Points, in no order, along strands that fork and pass close to each other.
Points whose rows are less than 126 apart are linked; no others are.
K434: [-11  32  32 -40 -43 -57  -5 -13  -1  38  23  16  19 -70  -7 -52  -9  12
 -33   0   1   2   7  -3 -64  21 -13   4  21  21   4 -22  19 -36   3 -27
  31  -2  13 -17  10 -14]
K763: [ 66   8  34  -5  14 -49  25  -5  -5   7  35  -2  12 -68   7  15 -23 -47
  -9  14  28  10   7   1 -17  33  -4  52  22  11  17  -4  31 -21 -22  10
   4 -16  32   1 -54   2]
K956: [ -4  13  30 -14   5 -38  10   9  10  50 -19 -12 -32 -17  14 -12  27  31
 -40 -41  11  17  19  20 -14   5 -11 -31  14  10   9  -1  36  -1  13  38
 -18 -11  15 -54 -54  19]
K203: [ -8  23   5   1  11   5  20  40   4   9   9 -14 -37  15  25 -14  -6  15
   6 -21 -14   9  32  70  41 -23 -46 -79 -46  23 -23  28 -15  22  -3  18
 -29  -8  15   1 -13   4]
K397: [ -4  16 -22  41 -14 -32  -2 -31  -2  14   3   1 -17  10  16  -1 -14  11
 -50  21 -27  -2  19  38 -36 -10 -27   7 -22  17  -2  21   2  -1  20   8
  -5  -1   2   6 -37  14]
K764: [ 24  -7  48 -19  11 -19  23  18  -9  -6  44 -21  10 -38  -3  21  10 -30
  18 -24  11  24  30  -1  -3  41  39  25  13 -40  -5 -24  12 -10 -24  16
 -12  30  58  -7   9  -7]
K390: [  5 -10  21 -11 -24  19  17  41   0  12  32  -7  12  22  13 -30 -20  18
   9 -43  14  20   1 -11 -25  -9  53   2  -3 -44 -18 -22 -14 -17  -9 -29
  13  29   8  27  43 -30]
K358: [ 21  -3  21 -18  -1  -4  20  26  -4  -8  -1 -11  80   1   1   4  -5  16
  59  20  69   8  -2   2   2  29  10  15  -7 -13 -10 -27  10  -3 -46  15
 -35   2   9   2  78 -33]
K18: [-21  13  33   5 -20  -6  -1   9  -1  26 -28 -13 -39  18  33 -18  15  39
  -5 -27  -7   7  45  49  11 -17 -29 -66 -33  14 -26  18 -10  30 -19  25
 -60  11   6   0 -40   2]
K962: [-21 -25   0  19   2   0  24 -13  12 -52 -14 -46  -5  13 -14  30 -46 -63
  20   4 -23 -13 -70   3  49   1   3 -34  33  38  15  42   4   2 -14 -20
  23 -45  27 -15  30  -4]
K621: [-12  19  33 -34  26   0  -4  44 -18  56  10  -5 -22   3   4   5  41  43
 -24 -25  -2  29  26 -33  -6  17  49   0  14 -41  13 -38  10 -32  25  15
 -15  19  21  15  17  -4]
K448: [ -1 -19  41   6  -1 -18  21   3 -27 -12  33 -21  -2 -18   3   0   1 -19
  -8 -18  -2  33  14  -5   6  13  22  10  21 -55  -9 -21  -4 -19 -34 -17
  11  48  43  15  11 -11]
K912: [-35  21 -36  32   1 -51 -10 -20  19   3 -23 -12 -42  28 -11   2  -3 -18
   0   5  -6  -2  15  47  25 -24 -75  -7 -42  40   4  30 -15  15  14  20
  -7 -10  -9  16  26  12]
K692: [-44  34   7  -7 -24 -11 -24   5  17  -1  22 -21   6 -10  10 -15   5  19
  12   0 -19   1  -3  47 -39 -12  24  -7  -5   2  10   3  36  11  -1 -75
  24 -21  13  16  30   9]
K191: [ 32 -15 -31  49  -9  -6   3 -34   5   6  14  -2  14   4   9  -5 -35 -32
 -23  -6  27  13 -12   9 -33   2  22  53 -16  -2  -1 -21 -13 -14  17  12
  -5   5  -6 -29 -30  15]
K571: [ 20 -15  10 -39  28  27  36  59 -12 -25 -35   8  41  25 -19  23  21  -2
  41  28  22  20 -36 -37  24   8  25   2   3  -4   5   8  15 -14 -44  -8
   3 -14  -6  40  45 -38]
K436: [  6  19   5  -7 -30 -21 -11  -5  32  30 -16   5   9 -35 -13 -28  -6   3
  -1 -34  42 -20   4   4 -28   2 -20  15  -1  28   0  -7   2  11  -7  12
 -16 -27   0 -85 -28  -4]
K350: [-23 -24 -34  -3  57  33 -26 -23   3 -24   1  17 -10 -26  -1  34  24 -10
   7  31 -28 -23 -24 -20  51   1   2   6  36   8  41  -4  17  25  47   8
  34   0 -16 -11 -21  16]
K263: [ -1 -18   5  23  25   8   9  27  -2 -64  16 -22   7  -5 -10  44   5 -22
  22   1  -5  20  -9  15  18  24  48   6  19 -33  -3  -5  21  -3 -25 -25
  -8 -21  16  -2  10  11]
K303: [ 25 -37 -39 -28  12  44 -13  27  19  -8  -1  58  31 -23   5  -9  22  34
  10  17  -6 -34  48 -25  34  14  16  15 -28 -11 -14 -24 -18  34  -2  12
 -32  33 -12  18  -9  -5]
K597: [ -6 -35 -37  13  33  11 -43 -29 -13 -37  19   2  -7  -1 -10  24  40  41
 -25  23 -24 -18  35   1  -3   8  -2  12   4 -42 -10  -5  -7  -1  -2   1
 -21  32 -25   2  -3  33]
K691: [-19 -14  -9  24 -34  34  11  -8 -27   9 -23  -1 -23  49  -2 -30   5  19
   5 -13   8  -2 -14 -31  11 -45 -29   3 -34 -28   4  11 -36   7 -19  -2
  -9  16  -3  29   7 -18]
K608: [ 38  -5 -27   6 -43  28 -16 -14  13  22 -28  44 -16  22 -13 -11  10  17
 -15  32 -19 -19  36 -43 -12  -6  -3  31 -47  35 -11   6 -26   0   3  38
 -20   7 -33  11 -62  12]
K780: [-16  11  -7  20 -20  10   8   6 -12   1   4  -5  -4  30   2 -26  -5 -16
  16   6   0  -6 -13   8   0 -32 -24  12 -31 -10 -20  13  -4  18 -30 -38
  23 -13  21  21   4 -11]
K145: [  4  18 -25   6   5 -38  -4   3  34  -2 -28  -1 -21  18 -16   1   4   1
   0 -22  19 -10  32  23  19  -1 -50   9 -16  57 -13   6  -9  24  17  39
 -21 -33 -22 -47 -28  30]
K129: [-14 -15   0  29  15 -12  -7 -13   5 -50  29 -23   9 -16   1  21 -19 -18
  -8 -11 -12  16  -8  28  -2  13  21   5  30 -18   2 -13  14  -3   9 -32
  22  -6  12 -12   8  32]
K620: [ -3  16  16 -19 -35  13  12  38   8  40  18   4  31  17   7 -46 -25   6
  11 -28  19  12 -21  -3 -44 -17  28   5 -12 -22   2  -2  -5 -18   3 -25
  32  11   2   8  24 -26]
K216: [ 16 -38 -23  21 -16 -20  25 -18   6 -36  -7  -4  57  -2  13 -14 -31 -21
   7  47  10  -5 -46 -53 -19   7  -8  32  27  -9   3 -16 -27 -30 -41 -21
  19  12   8   6  36   2]
K293: [-10  -9 -26  42   7 -24  -9 -32  14 -11  25 -21  -1   1  19   6 -43 -25
 -27 -21   3  16 -19  40 -21  -5   8  22  14  -1   8 -10  -1  -7  35 -24
  30  -4   7 -20  -4  25]
K747: [ 15  15 -31  11 -10   6 -30 -34   5  40 -28  24 -32  -1   4   3  11  19
 -42  56 -41 -34  -2 -31 -53 -17 -34  15 -18  49  35  31  18   3  49  27
 -11  17 -44  19 -68  -2]
K66: [-35  14  -7  28   5  16   4 -46  -4  28   7   6 -40  15  15  -2   5  -5
 -15 -29  -5  -4 -32  40  32 -32 -45 -66 -23  24  13  36 -32   7  32  49
   8  13 -19  20   9   3]
K930: [ 15  20 -34  55   9  -3   6 -13 -24  14  11 -10 -15  21  16   2  -5   3
 -53  47 -27 -20  17  -2 -50 -20 -20  16 -18   3  12  32  26  -2  37 -23
  -7   4  -6  55 -47  15]
K287: [ 22 -15 -28  22 -11   8  34   2  -1  -3 -14  14  20  30   6 -21 -33 -41
  15  11  25  -4 -60 -56 -25 -18  -1  19  -1 -13  -4 -13 -24 -17 -21  -2
  18  -1   3 -15  12 -13]
K251: [-28   6  44  -2  -4   6   2 -26 -35  22   3  -5 -20   4  -3 -26  21   4
 -46 -20  -5  26   1 -16 -17 -15  -7 -31  24 -43  -2 -25 -23 -23   0  25
  -1  44   3  -8  -1  -4]
K513: [-14  -6 -40  21  37   0 -37 -28  -1  18 -32  27 -45  13   1  29  23   0
 -33  43 -28 -24  16  -5   0 -24 -46  11 -17  28  29  27   6  19  28  45
  -9   5 -30  35 -45  15]
K884: [  7  -8 -29   9  41   2 -12  10 -12 -47 -20   6  -3   8 -35  26  48  -2
  14  44  12  -8   8 -29  14  18  -2  44  -1 -12  14 -17   7   7   2   4
 -20 -32  -8  16   2  42]
K375: [ 10   7  19 -35   6  41  23  43  -4 -50 -28  -8  21   2 -36  14  19 -31
  37  26   5   7 -24 -24  15   8  10  -9   7   7   2   7  15   8 -37 -17
  11 -32  -6  12  16 -19]
K12: [ -6   0  13  -9   0  18  18  12 -10 -51 -18 -10  19  -2 -33  -2  15 -23
  32  16  20  -6 -22 -27  22   1 -24   2  18  -2 -10  -7 -13  15 -33 -15
   7 -10  -2 -12  25   2]
K688: [-23 -30  12  -8 -10  24  -2 -13 -35   7   1  -6 -10  13   5 -23  13  49
 -13 -30   3  17  -7 -48   4  -8   1 -25  27 -47 -11 -18 -49 -12  10  -4
 -12  63 -11   2  38 -14]
K22: [-34  -4   9  -2  35  20 -12 -17 -11   5   6  -7 -54   4  26  41 -20 -20
 -24   5 -51 -17 -36 -12  38  -3  27 -55  48  -5  21  13  45 -20  53  -6
  59 -16  10  35  11  -4]
K790: [  5  -8   3 -37  -6   5  -1  -5  17 -29  -3  16  77 -14  -4   1 -31  15
  -4  11  15  -1 -62 -20 -37  11  28  -9  54   8  10 -12  16 -31   7 -18
  38  -8 -34 -12  62  -7]
K31: [ -7 -15  -4  -6  -8  23  14  -1  25 -41 -21 -32  25   5  -5  24 -28 -42
  29  17 -10  -5 -76 -36  -4  -1  32 -24  44   6  28  14   8  -1 -22 -32
  18 -37   9 -24  33 -10]
K684: [-36 -14   1 -22  16  42 -18  13   3  -7  -3 -10 -24  -7  20  33  -2  -3
  13   4 -42  -4 -35 -28  30  -9  48 -26  44 -19  35  -1  35   4  34 -45
  47 -16  12  33  23  -4]
K16: [ -4  35 -24 -12  -1   4  10  23  18   3  28  13 -24  -1  27   0 -18   3
   3 -25 -30  -7   6  68  32 -21 -19 -67 -39  37 -19  32   1  29  28   5
   2 -21   9  -1 -13  17]
K731: [-17  24 -19  12  21 -24  -1  33  14  19 -14 -20 -30  29   1  12   8   2
   5   8   3   1  16  39   5 -25 -22  25 -34  24  15  21  35  20  10  -7
  -1 -58  18  11 -26  28]
K102: [ 50  21  53 -37 -21 -49   3   3   9  22  28   3  14 -90   4 -17  -2 -26
   1   9  28  12  -1   2 -29  27  -7  40  25  17  30   3  35 -25 -39 -11
  20 -20  38  -8 -29 -12]
K589: [-22  -7   7   1 -47  63 -39 -56  14  25  15  42 -22   3  13 -27  -5  23
  24 -35 -33 -23  20   7  22 -23  -1 -43 -15  48   7   4 -53  49  29   8
  -4  39 -46   7 -26 -22]
K836: [-15  15 -20  20   9 -25  -6  -6  23 -13 -18 -21 -14  31 -13  -3 -22 -27
  24 -30  32  -5  17  37  28 -18 -55  17 -24  35  -6   1 -19  28  17   5
 -13 -24 -15 -21  13  23]
K425: [-20   4  46 -14   5  10 -13  26  -4 -57  43  -7  -7 -16  -2   4 -15   7
   6 -38 -27  -2  38  48  22   8   8 -66  15 -17 -47  -3   4  27  -6 -32
 -11   3  11 -10   1   9]
K283: [  8  24  18 -20  -7  17   7  31  10 -26  35   7  -3  -2   6   5 -27 -31
  13 -34 -33  -7   3  50   9 -11  15 -54 -17  15 -46  23  16  35  -1 -33
  16 -17  16 -13 -14 -11]
K742: [ 49 -10 -17 -28 -21  37  12  31  10  19  -7  48  16   4   1 -20  15  35
 -14  22  -9 -25  42 -35   0   1  16  12 -38  -5 -27  -1 -12   7 -13  27
 -11   6  -2  31 -43   6]
K95: [-12   4  -1 -18  -5  -3 -23  18  -4   8 -63   5 -24  40 -40 -26  22  10
  40   8  36 -16  36 -37  21 -16 -43  32 -32   0  -4   2 -28  36   6   0
 -36  -2 -29  12  17   4]
K876: [-13  -7   4 -32 -31  52 -50 -39   9  10  30  28 -15   2   7 -36  -2  22
  -4 -45 -26 -20  25 -11  -6 -12  15 -40   6  21  -9 -29 -48  18  29  -2
   6  41 -49 -10  -4  -2]
K573: [ -6   6  -3  24  32 -12  30   7  -4 -43  -5 -53 -19 -11  -8  62 -32 -40
  -2  14 -38  19 -30  28  45  32  21 -29  40   6  34  40  39 -25  39   2
  51 -57   4   3   0 -10]
K584: [  5  -5 -23 -31  -8   1 -25 -23  18 -14   0  18  82 -24 -12  -2   3  45
  -4  21  13 -18 -20 -11 -37  16  13  19  34   5   3  -3  -4 -22  13  -4
  27  -1 -50 -15  41   6]
K757: [-28  24  52   4  23  -4   8   3 -25  33  13 -13 -44  11  15   3   2  -9
 -43 -34 -17  35  14  19   7 -11  14 -34  25 -35   4 -18   4 -25  15  15
   9  10  20  -9  -7 -10]
K582: [ 16   3  -4  -7 -18 -19  -1   0  26  29 -28   1 -15 -12  -2  -5  19  27
 -22 -43  26 -13  22   0 -10  -1 -14  -1  -4  38  -2   4   2  19  12  43
 -25 -19 -14 -75 -67  19]
K761: [ 35 -26 -13  42 -34  11  -2 -66 -12  -4  15   3  -1  26 -30 -16  -1 -10
 -19  -2  -4   0  19  -1  -8   6 -14  39 -23  26 -26  -9 -63 -15 -15  43
  -8  35 -40 -40 -29   5]
K838: [ -7  19  35 -36 -31 -28  15  18  -5  28  22   8  46 -27  -7 -46 -14  13
 -15  -2  11  15  -9  -6 -48   6   5  15  17 -11   7  -8   9 -36  -8 -18
  48  13  11  11  28 -32]
K983: [  5 -18  39  20  -8   5  23  21 -14  -1  30 -29 -17  10  15  -8 -28 -31
   4 -49   9  43  -7   2   5  -2  48   6  10 -41 -14 -26 -13  -3 -10 -28
   3  35  33   5  15 -25]
K632: [-26  11  21 -13  10 -11 -13  12 -13  25 -39   1 -19   4  -1  -4  51  33
 -12   5  -4 -10  37   2   4 -18 -38 -25 -14 -13  -4   8   2  25 -23  27
 -46   6   6  -1 -38  14]
K909: [-24 -12  29   7  12   0   7  13 -15 -55  49  -6 -33  -5  -1  16 -22 -11
 -18 -31 -51  21  29  30  15   0  19 -55  18 -39 -30   4  25  -5 -20 -40
  18  14  17  31  11 -10]
K536: [ 16 -38 -18  14 -15 -25  23 -14 -18 -20  -7  -7  75  -9   9  -6  -9  16
   4  35  31   2 -15 -24 -16  21  -1  54   5 -28  -2 -14 -15 -32 -39   4
   9  25  18  26  51  -4]
K517: [ 26   3 -46  26   4   4   3 -10   9   3  -6  11  27  10  -7  -6 -19 -26
   5  19  34 -12 -23 -30 -47  -3   9  46 -11  -7   0 -23  -7 -11   1   3
   0 -19 -23 -18  -3  13]
K365: [-47  34  36  -5  23   8  -9   6 -17  45  -6 -27 -35  18  13  -2  23  14
  -9 -17  -7  19  -5  23   9 -27  -4 -29   9 -25  23   7  17   5  18  -8
   6  -7  19   1  -3  -4]
K324: [ -3 -23 -11  19  27  -3  42  13   5 -41 -10 -49 -12  14  -4  56 -39 -67
  21  -4 -26  17 -33  12  51  14  18 -23  18  15   9  46  26 -12   1 -11
  36 -51  20   6  11 -18]
K93: [ 11 -23 -12  38   2  21  20 -57 -31   9  11  -9 -29  34   9 -12  -6 -11
 -46   3 -10  17 -37 -23  -9 -17 -10   2   5 -14   7   6 -32 -25  26  25
  19  24  -2 -16 -22   5]
K752: [ 37  -4  11   3  -7 -45   2 -41 -20 -25   3  10  23 -31 -11 -17 -12 -51
   8   4  35  -6  18  -6  21  25 -48  54   2   5 -28 -31 -21  -9 -47  20
   1  11  13  -9 -17  18]
K970: [ -5  17  16  -1  52  -6   8  41  -7  -2 -23 -32 -32  34 -29  16  26 -22
  31  17  21  19  13  19  41 -10  -5  33 -14  18  20   7  38   8  -4  -8
   0 -61  20  -2  -1  18]
K588: [ 20 -12   1 -22  14  17  20  47  -5 -10  24   5  32  -5  -4   7  28  49
   3   9   7  -6  43  -3  -3   9  33  14  -9 -55 -18   7   8  -7 -38   0
 -13  12  18  40  31  -4]
K798: [ 10   0  -3 -50  13  22 -26  11   4  -6  42  18  -1 -30  -4   0  -9   2
 -37  -2 -28 -17  10 -26 -46  11  31 -20  27  11 -27 -41  11 -19  40 -13
  29  10 -22  -6  -6  26]
K786: [-30  27 -25  48 -42 -22 -10 -51   6  24 -12   2 -38  31  -1   3 -12   0
 -12 -13 -11  -7 -17  43   1 -39 -49 -10 -50  47   8  34 -39  14  13  34
  -2   7 -20   5   4  -9]
K364: [ 25  21  25  -7 -12 -25   8   0  22  23   7  15   1 -46  -8 -22 -26 -40
 -14 -36  36   4 -16  19 -23  -2  -8   3   9  23   7  -4  13   3   1  -8
   9 -34   9 -80 -28 -17]
K669: [-27  29 -34   8 -38 -16 -49  -7  41   2   5   1  15  -9  10  -3 -12  26
  -2   8 -23 -32  20  42 -53   3  29  12 -14   5 -22   8  24  17  10 -53
   4 -26   1   2   0  28]
K100: [ 21 -26  -4 -20  21  21  29  51 -29  11 -17  35  48  36   6   7   7  27
  26  -4  34  11 -43 -43  16   1  21  14  -7 -30 -11   3  -9 -12 -16   2
 -13  19  -2  28  41 -43]
K610: [ -9  -3 -11  -6  59  15 -28 -19  -8 -35  17  10 -14 -29  -9  44  12  -5
 -16  17 -38  -7 -14  13  41   9 -10 -30  46   6  21  12  25   0  46  18
  28 -13 -22 -22 -27  30]
K163: [ -2  26 -57  11 -37 -13 -28   7  43  -2 -14  19  -6  12  18   5 -14   9
   9   2 -22 -39  33  38  -3  -5   5  -1 -35  48 -48  23  21  31  -1 -21
 -16 -41  -2  -1 -28  26]
K724: [-15  18  10   5 -18 -48 -12 -20  -1 -10 -49   7 -18  35 -43 -46  18 -24
  16  25  15 -15  42  -6  20  -6 -65  32 -22  17 -20  12  -8  20 -17  -1
  -7 -11 -13  -1  14  14]
K271: [ -1  -1  -7 -58 -17  36 -39   4  19   3  27  36  17 -16   3 -24   0  23
 -11 -27 -16 -25  22 -19 -13  -2  22 -29  14  14 -30 -38 -24   8  29  -9
  14  31 -33  -8   8   9]
K159: [ 17 -36 -14  58 -22  17  15 -75 -22   2   9  -3 -16  38  -8 -13  -3  -6
 -25 -14   0  28 -21 -16   1 -12 -18  24 -22   8   2   1 -62 -22  11  34
  -2  31 -27 -28 -22   6]
K304: [ 13 -15 -26  47   8  20  18  -9 -29   4  16  -3 -23  31  14  -3  -1   8
 -43  26 -12   4  -9 -21 -29 -24   6  25  -6 -36   5  11   2 -17  23  -6
  13   7   2  39 -30   7]
K341: [-25  30   7  14  -4 -67  -4 -14  -7  -5 -34  -1 -31  24 -11 -27  10 -19
  -1  22  -6   6  48  44  29 -10 -79  -2 -37  34 -19  20  -1  14 -27   6
 -21  -7   5  12   9  16]
K195: [-24  33  20  -7  26  -4  -5  20   4  75 -21 -25 -44  18  25   4  16  23
 -14 -33  -3  19   7  38  17 -24   2 -21  -6   3  39  18  22   6  33  22
 -15 -26  19 -20 -45   5]
K931: [  1   9   1  -5  53  18   0  40 -16 -26 -38 -10 -21   9 -23  36  52 -10
  35  41   5  15  -6 -14  50  19  22  40   5 -12  34  -6  29   5   5  -4
 -11 -50   9  15   0  20]
K427: [ 11 -15  15  10  -1 -14  19   3  13 -27 -23 -41  31 -17   2  33 -15 -42
  49  -6  35  33 -57 -19   3  60  45 -13  39 -18  22 -39   3  -6 -34 -18
 -30  10  22 -37  47 -27]
K80: [-13  14  -9   9  57   9  -5  -9  -6 -25   9 -15 -30 -20  11  59 -18 -12
 -17  17 -44  -5 -27  19  47  19   4 -52  42  -3  29  30  41 -33  67  17
  50 -31 -10   4  -2  15]
K570: [  3 -44 -50  32  22   3 -23 -23 -12 -50  15  -8   2   3 -14  21  34  29
   4   0  12 -15  16  -5   0  28  19  30  -6 -51 -17 -14 -21  -2 -14  -8
 -42  32  -2  -5  24  26]
K139: [  4  17  55 -51  12 -21  23  40  -7  33  30 -15  -3 -39 -24  14  26   4
 -12 -32   9  21  36 -31 -23  39  52   2  36 -18   0 -34  21 -32  11  30
  -4  16  39 -23  18 -19]
K508: [  9 -28  18  -2  -3 -10  25  22   9 -13  -6 -25  61   1  13  11 -25   2
  47  -2  39  31 -45 -14  -6  37  40  -1  25 -23   8 -23   0 -19 -37 -20
 -20  23  19  -6  72 -31]
K939: [ 12   2  -3 -44   1  22 -11  55   1  35 -48  23  26  33 -11 -28  -2  23
  62   1  60 -10  16 -32  11  -9 -11  22 -47   2 -14 -19 -27  23   0  11
 -48  -8 -29  13  15 -18]
K984: [ -8 -29 -46  21  36  11 -54 -36   2 -12   0  17 -25   4   7  30  26  15
 -29  40 -48 -21  29  10   1 -11 -19   1  -1  -3  17  15   3  14  19  16
 -12  25 -44  19 -40  23]
K321: [  7  34  60 -41 -31 -64   4  -3  -3  44  29  -4  -8 -71  16 -40   0  -8
 -11 -23   1  23   6  25 -30  15  -9   0  21  25   8 -13  34 -18 -25 -25
  19   4  40 -16 -22  -8]
K995: [ 27 -11   4  19  23 -14  21   7   7 -45   5 -25  22 -24 -10  46  -3 -54
  24  14  19  30 -29  -5  -3  55  51  23  23 -26  12 -28  28 -14 -23  -5
 -14 -15  23 -18  13  -5]
K800: [ -9  13 -40 -10 -13  -1 -24  12  37   9   5  28 -12   2  37   6  -3  19
   8 -17 -31 -35  15  49  23 -18  -6 -31 -33  41 -16  19  18  51  27  -8
  -6 -28   3   0 -37  23]
K232: [ 20  29  44 -17   9 -26  26  16   6  33  17  -7 -13 -36 -13   2 -24 -58
 -12 -26  14  35 -24  15 -13   0  10  12  27  11  17  10  30 -17   4 -20
  35 -27  17 -47 -30 -40]
K270: [-28   4  23 -25  25  -3 -17  30 -18  61 -30 -13 -14  -1   8   5  58  55
 -23  -5   0  10  38 -12 -10  -6  16  -5   0 -56  28  -2   6  -3  -2  27
 -41  16  16  13 -11   9]
K558: [-14  22 -13  25 -29 -28  -4 -28 -12   1   1   3   8  -6   0 -21   1   0
 -22  33 -11 -15   9  16 -29 -10 -34  19 -14  -1 -17   8   1   4 -18 -21
  16  -2  14  11 -19   3]
K362: [ 22 -20   6 -56  15  39   1  60   0   8  10  29  23 -20   4  -4  24  61
  12 -14   2 -15  46  -9  22   2  30 -12 -14 -40 -18  -8  -1  29 -13  -2
 -34  26  11  34  11 -10]
K729: [  4 -24 -11 -41  12  40   6  54 -17  26 -41  43  44  27  11 -14  -4  28
  57   1  43   3 -24 -31  34 -19  -8  16 -27  -2   3  -9 -15  23   9   1
 -18   7 -24  30  27 -44]
K944: [  6  10  35 -17 -18   3  11  24   0 -18  -6 -21  56 -22 -14 -22  -4  -1
  44  10  44 -11  17   4   0  12 -15  14  -5  -7 -22 -22 -10   9 -48 -12
 -13   3   8  -8  38 -13]
K465: [ 33 -20 -21  25 -29 -14  -9 -61  -7  -8  18   1  26 -13 -19 -23  -2 -16
 -11   4  17 -21  28  -8 -10  26 -24  50  -1   3 -32 -24 -50 -15 -31  40
   2  47 -14 -33 -13  -1]
K740: [ 24  26 -11  21 -55   9 -27 -30   9  42 -30  34 -33   8  -3  -6   4  33
 -37  58 -52 -35  12 -34 -47  -6 -22  12 -29  58  -4  35  -3 -17  14  34
 -23  37 -44  14 -62  -7]
K374: [ 10 -12   2 -20  -8  -3  26  -1  27 -13 -17   1  53 -16  -4  15 -36 -26
   7  12   9  15 -87 -48 -31  13  37 -24  57   4  33  -4  14 -33  -9 -24
  26 -17 -20 -41  53 -27]
K898: [-21  13   4   8 -51  29 -26 -56  20  48 -10  51 -35   5  16  -7   5  20
  24 -24 -42 -26  13  15  23 -25 -19 -51 -38  81   9  28 -38  41  20  38
 -20  29 -36  -1 -35 -21]
K530: [-48  14  10 -12   4  23 -24  12   7 -10  20 -24 -27   5  11  10   3   7
  11 -12 -32   5 -26  21   0 -20  33 -32  22  -9  19   9  41  13  15 -63
  41 -24  12  33  32  10]
K284: [ 64  -4   0   6  13 -37  18 -22 -11 -11  20   8  27 -50  -4   4 -19 -52
  -5  35  43 -10  15 -18 -24  36 -14  58   5   4  -3 -30  16 -18 -26  28
 -12 -11  21 -12 -27  14]
K418: [-13   9   7   7  -8  32   8 -53  12  48   2  39 -33   9  13  -5   6  10
  -1 -25 -22   1  -5  33  37 -28 -40 -74 -53  63  13  38 -43  13  30  58
 -19  13 -27  17 -22   1]
K960: [ 24 -19  -4   3   0  -2  29  22  -5 -18  22   2  74   7   9   6   1  31
   7  40  20   4   8  -3 -20  13  31  43   2 -38 -11   8  20 -29 -42  -5
   8  -2  14  58  55 -16]
K718: [ 24 -35 -53  26  30  10   4  10  -6 -51  -3  13  18  19  -7  25  24   8
  23  21  32  -9 -12 -34   2  28  19  34 -11 -35 -19 -27 -10 -10 -20  -9
 -32   6   7  24  37  20]
K866: [-31 -38 -15  15 -21  27   2  -9 -28  -5 -23 -19 -10  34   8 -23   3  49
  21 -14  22  -5 -25 -44  18 -28 -27  -4   4 -36  -4  11 -68  14 -14 -15
 -27  39 -12  10  35 -26]

Follow the links from the first point to the second, and from the first to the third. Name the last point that the two ways share.
K418 / K263 / K866: K912
K95 / K898 / K582: K912
K358 / K232 / K757: K582
K425 / K350 / K139: K16

A fork is a point with three links, a tip a point with one. Leave the first point through the second and follow the links. Name the first fork or tip that comes.
K960 / K588: K731
K397 / K558: K582
K786 / K66: K798
K571 / K100: K912
K983 / K448: K16

A fork is a point with three links. Follow the links from the first point to the second and name the forks in between, in order.
K324 / K764: K80, K16
K375 / K418: K912
K800 / K621: K16
K365 / K12: K582, K912
